A landscape with many valleys, sampled at points; each row gives a point and its height.
From any point a ball rolls to the lowest of the 2 points nearest to it. It stops when none of these is lower. Distance is the straight distance between rows; heights are no part of it.
kogel height 256: [168 176 124 148 102  65 143 162 119 121 107 142  59 186 139 135 131 142
  79 141  79 154 134 126 105 132]
Raz height 231: [109 145 109 111 189 127  16  69  98 155 125 120 102  56 170 107  97 135
 107 129 146 157 150 130  98  79]
nezo height 349: [117 157 177 124 121 126 165 148 155 130  67 109 118 164 193 114  84 143
 126 125  84 134 142 153 168  96]
duvu height 451: [162 110 102 133 148 167  52 105  56 133 115 147 202  65 108 124 128 142
 119  95 160 168 138 122 122 172]
Mip height 487: [180  98 133 130  98  98 128 125 101 118 143 135 169 203  31 118 156 116
 133 125  85 136 176 137 107 176]
rog height 385: [159 129 142 172 128  83 189 183 140 133 104 148  75 107 124 150 151 164
 115 178 122 144  93 162 146  98]
Puv height 678: [ 81 144 139 101 154 175 124 113 128 130 125 114 185 163 162 125  98 134
 146  74 133 109 118 142 140 124]
sep height 421: [ 86 155 127 112 152 139  99 109 132 139 155 118  81 155 124 159 171 148
 100 154 146 105 106 142  93  93]
Deno height 399: [100 191 101 165 136 139  88 136 113 108 159 115 102 143 179 162 153 128
 146 121 117 119 142  83  94 108]
sute height 687: [ 57 154 126  98 149 131 132 114 141 150 178 124 167 175 153 124 140 121
 138 132 117 126  92 129  91 109]
vubaz height 248: [ 86 138 134 127 157  59 200 169 125 118 124  81 114 145 156 130 142 165
 121 109 145 107  93 142 123  75]
muz height 544: [124 115 114 173 131 151  72 130 113 133 146 136 122  40 160 129 134 110
 166 181 138 152 122 105 125 123]
taze height 882: [179  46 141  89 107 173  97  76 164  90  86  95 103  78 156 103  96 135
 129 114 141 113 156 133 206 146]
kaz height 307: [138 140 149 141 135 115 168 136 133 101  63  80 111 133 198 131 124 143
 141 102 118 133 157 124 161  85]
boku height 311: [109  95 117 100 122 135 144 115 110 103 164 128 195 155  44 131 143 138
 118  83 173  85 135 143 110 167]
resub height 554: [ 90 132 165 104 136 116 152 133 139  86 159 133 123 200 128 122 167 149
 113 122 114  81 132 116 106 129]
lifov height 328: [ 79 146 165 131  94 206 159 132 212 166 140 185  72 162 112 149 127  89
 123 147 143 111 102 170 156 151]
bonog height 435: [180 116 131 181 106 125 151 160 134 120 108 149  79  88 101 156 145 133
 112 175 130 135 117 125 151 135]
radil height 675: [ 92 153 118 128 142 133 103 135 122 172 175 187 155  61 113 106  88  97
 130 143 147 141  80 133 124 123]
Voned height 645: [115 156 158  88 124 204 117 112 134 135 130 160 159 153 151 140  97 121
 121 108 104 110 138 140 142 134]
tini height 468: [114 140 108 102 129 149  97 113 123 154 142 143  91 175  75 153 165 146
  77 128 149 121  98 128  82 119]
Simu height 382: [184  98 141 118  74 127 179 148 179 145  95 173 121 170 121 118 116 108
 139 153  92 142  90 147 173 163]
Likos height 460: [146 122 129 140 113 170 125 136 167 164  90 185 182 140 153 131 109 106
 130 132 110 158  67 140 165 151]
vefa height 596: [118 115 125 160 141 178  58 106 146 141 150 174  92  19 132 124 122 103
 141 195 138 148  89 135 140 124]
labe height 473: [109  97 133 129 111 103 175 145 158 133 159 147 139 170  78 141 160 117
 140 161 126 123 119 134 120 152]
Dap height 406: [151 123  92 188 120 110 138 144 116 133  76  77 159 105 158 134 124  88
 200 130 127 164 169 111 132 133]
gife height 340: [125 177 157 178 128 108 188 187 126 160 111 165  81 171 116 168 154 165
 106 167 125 144 106 174 120  97]
zab height 387: [135 154 128 155 108 109 136 153 155 127 122 137 139 148 164 131 129 117
 150 152 101 153  98 105 125 123]
Nonif height 758: [175 101 170  79  84 148 148 142 141 119 130 189  98 146  75 128 115 131
  90 143  89 108 152 111 156 145]
fazap height 152: [189 151 146 103  91 122 149 184 128 121 118 184  58 156 103 143 127 140
  71 117 108 117  79 135 142 148]
Vub height 186: [109 114 116 118 124  64 202 150 151  77 143  75  60 157 165 127 147 156
 122 110 147  94  93 134 132 112]
mon height 156: [134 155  70 109 154 113  51 104  99 148 113 106 107  67 144 105  81 107
 101 102 146 155 154 104  90  90]
tipok height 223: [122  75 120 102 143 148 138  94  92 123 132 135 184 128  72 141 161 159
 127 129 171 120 167 136 126 158]
rozom height 383: [152 104  82 131 150 123  71 108  59 122 101  79 181  63 113 114 119 135
 125 103 170 158 157 106 112 148]
kekeb height 513: [126  99 137 143 158 172  86 116  81 147 138 169 216  44 135 117 102 141
 141 134 154 162 108 125 145 163]
zur height 488: [153 125 115 182 121 131 108 135 142 110 114 127  77  60 139 150 140 104
 144 184 127 134 136 113 144 125]
moseb height 384: [124 101 113  97 103 112 159 137 119 122 119 106 147 156  66 138 120 129
 100  77 149  98 151 135 111 151]
Voro height 448: [ 93 183 109 138 133 102 121 137 140  95 143 115  88 182 175 125 146 124
 131 103  92 131 144  81  79 116]
Nisu height 360: [ 76 157 148  88 176 119  89  94 102 128 169 132 112 127 142 117 124 153
  92 124 131 112 131 128  94  84]
ser height 138: [182 115 112 127 124 112  84 107  89 131 129 159 166 167  94 146 150 145
 119 129 101 146 111 122  93 145]
Ziva height 428: [130 138 128 162 105 146 157 154 173 153 130 155 173 152 170 152 124  98
 165 141 102 153  75 119 160 150]
ped height 616: [ 79 127 154 108 173 131 112 110  85 135 169 152 143  39 124 104 101 145
 133 141 167 131 144 145 136 116]
Dafun height 462: [143 101 136 124 129 156 135 118 164 171  79 162 137 118 154 116 113 124
 102 154  99 161  76 169 163 114]
vifor height 354: [144 124 131 177 139 112 164 132 123 105  59  76 160 109 171 142 115 125
 171 119 123 140 180 131 162 115]
nipi height 657: [117 116 137 107 151 113 127 121 119 152 156 169 137  67 106 102 104 110
 133 151 141 119 125 135 131 123]
fafad height 538: [ 91 119  92 142 103 118 136 128 156 164 160 112 150 185  50 123 157  91
 148 145 136 128 139 125  87 152]
gab height 302: [136 194 135 157 102  85 173 186 133 141 116 149  73 193 138 137 141 152
  99 130  96 162 112 161 111 104]
govag height 640: [ 77 144 127 135 147 179  87 112 156 169 165 193 110  25 134 119  75  85
 128 147 146 136  92 146 136 125]
nol height 47: [152 104 143 122 158 128  86 103  62 144 137 150 198 131 114 138 143 178
 112 133 101 140 124 126 125 121]
digo height 847: [193  81 139 102  95 165 107 107 148  90  75 135  90  78 138 125  93 109
 123 125 113 103 146 123 184 158]
neb height 605: [110 156 151 139 148 193 105 105 113 143 115 148 174 111 140 146 109 139
 140 120 123 145 189 141 135 122]
kogik height 310: [187 123  65 148 144  81  96 151  57 132 106  96 148  81  98 109 126 129
 114  79 151 147 129 117 110 118]
nipe height 187: [166 174 114 156 109  63 149 166 109 145 107 117  73 148 107 131 120 115
  98  97  96 144 181 131 104 112]
romo height 141: [119  81 135 108 164 137 111  88  79 141 139 120 178 110  90 137 180 185
 114 157 157 142 127 141 124 125]
Luze height 717: [166  96 162  97 110 112 131 118 120 127 140 180 142 136  87 111 119 135
 116 159  92 130 145 117 140 147]
gimad height 427: [176 120 161 107  97 132 148 136 169 159  81 183  88 138 123 115 112 137
  76 174  72 145  90 166 164 129]
Surep height 409: [176 100 111 107  85  98 151 140 137 131 115 123 161 176  81 108 132 109
 132 103 115 125 139 125 118 183]
Rosi height 242: [196 133  75 145 147  87  48 126  60 141 111 103 117  70 137 118 108 126
  80  81 147 146 123  78  98  99]
Daled height 344: [144 179 102 192 154 131  68 133  90 122 133 125 165 134 162 167 147 135
 138 119 113 143 117  92  90 114]
zik height 652: [ 73 140  94 108 145 128  97 103 137 152 171 105 143 148 145 111 136 103
 149 164 130 149 113 113  96 116]
ful height 200: [106  99 119 130  87 148 165 136 222 104 137 107  63 134 153 129 122 116
 147 140 163 107  68 144 166 146]
Dez height 250: [161 176 151 160 122 100 157 153 106 117  83 107  98 131 147 139 125 127
 125  98  99 123 179 123 119 107]
pof height 210: [186 146 113 122  80 120 165 188 125 118 125 168  99 131  80 128 103 118
  89  97 119 104 102 131 135 158]
Fusi height 604: [ 98 104  80 132 151  84 102 117 124 151 147  80 165 132 123 109 164 119
 160 176 138 158 114  99  86 115]
sutiz height 285: [156 178  91 184 128 130  85 136  78 138 121 115 167 144 106 158 138 114
 133  94 116 142 171 110  85 122]
reve height 276: [229 113 100 140  84  87 178 167 122 120 103 136 115 118  95 116 128 122
 126 127 107 133  85 142 149 157]
zat height 803: [186 100 167  89 105 176 122 113 127 112  96 169 114  97  86 129 109 141
  78 122 112 106 174 143 172 157]
podi height 541: [115  91  77 144 116  79 143 141 136 126 151  68 175 135 128  94 138  98
 187 137 140 154 103  83  89 154]
gitas height 845: [140  57 117  95 123 167  88  77 142 105  98  72 123  75 125 101 107 119
 155 118 172 111 162 116 175 148]
Raka height 266: [ 97 132 164 132  77 160 177 141 209 109 165 155  69 168 145 134 130 102
 150 152 143 104  93 142 170 155]
Nabi height 333: [178 125 111 128  90  91 177 162 153 113 119 146 118 173 141 124 143 129
 138 131  93 142  71 117 143 166]
rodul height 609: [ 74 101 182  79 146 113 168 114 156  76 178  91 126 175 129 107 131 149
 139 112 140  68 155 130 132 121]
Duni height 659: [ 72 100 172  96 163  75 187 141 139  80 189  93 122 120 123  90 129 137
 149 120 158  73 161 115 120 113]
kugeg height 760: [122  86 153 142 142 126 175 127 109 102 131 107 168  66 133 121 121 155
 144 106 161  98 146 136 175 123]
febab height 297: [ 72 157 107  63 195 142  45  71  94 147 160 117 100  82 145 105 102 136
 104 111 153 117 136 130  94  67]
mel height 515: [131 133  65 126 102 114 117 130 141 157 149 120 104 159  57 149 159 111
  96 140 140 132 105 128  81 130]
ragiv height 467: [139 113 106 173 121  96 130 138 123 113 132  93 181 114 146 114 152 116
 205 162 116 150 155  91 131 148]
dop height 567: [101 139 162 131 175 193 101 109  89 128 139 153 171  72 153 137 101 139
 146 120 142 129 130 126 139 122]
zud height 116: [ 80 124 127 117 108  87 171 146 180  81 149  75  66 143 170 114 109 117
 147 121 163  95  87 142 145 113]
Kese height 798: [126  50 145 136 135 148 139 111 131  91 125  89 141  46 134 117 130 128
 172 118 188 105 154 124 195 148]
zabur height 547: [ 85 187 156 121 153 169 103  81 126 114 117  79  88 159 174 147 139 109
 133  78 121  99 209 113  98  93]
nifu height 221: [188 140  89 146 117 117  92 103  79 144  88 110 167 148 103 141 132 140
 109 102 108 162 165 115  98 137]
fupa height 420: [108 124 150 123 115 163 166 126 156 177 135 164 162 179  86 147 145 126
 128 152 128 126 108 155 135 143]
bimet height 716: [ 94 108 150 139 153  79 191 153 131 103 146  99 147  78 137 110 116 128
 170 144 154 107 184 124 152 116]
zezi height 705: [ 53 157 140  80 164 184 108  97 149 136 172 119 165 177 168 130 130 124
 150  98 136 113  93 143 124 108]
suro height 496: [ 80 181 111 110 141 129 109 105 138  90 127  71  84 180 208 126 122 121
 136  75 110 106 148 102  97  95]
nep height 376: [119 125 170 129  82 195 165 133 197 190  93 179 119 201 105 131 137 118
 113 148 117 132  92 176 151 153]
zike height 595: [ 77 154 152 122 168 137 141 108 116 117 124  78 110 144 138 141 147 141
 130 102 145  91 190 149 107  97]
doreg height 501: [114 142 153 120 129  99 136 132 125  71 160  97 112 179 162 127 147 131
 133 119  99 106 146  80 102 132]

For each start below, name the point where the ball stops.
Surep: nol
mel: mon
govag: nipe
Deno: nol
kekeb: mon
gimad: fazap
Likos: fazap
fafad: zud

Call two points neighbours if one is among the 2 nearest of the other. Go from one point of each pair to the other, from neighbour to neighbour, staying as low as possible. Name the highest point that can't be avoided.
zud and nipe: radil
mon and nol: zike
mon and zud: fafad
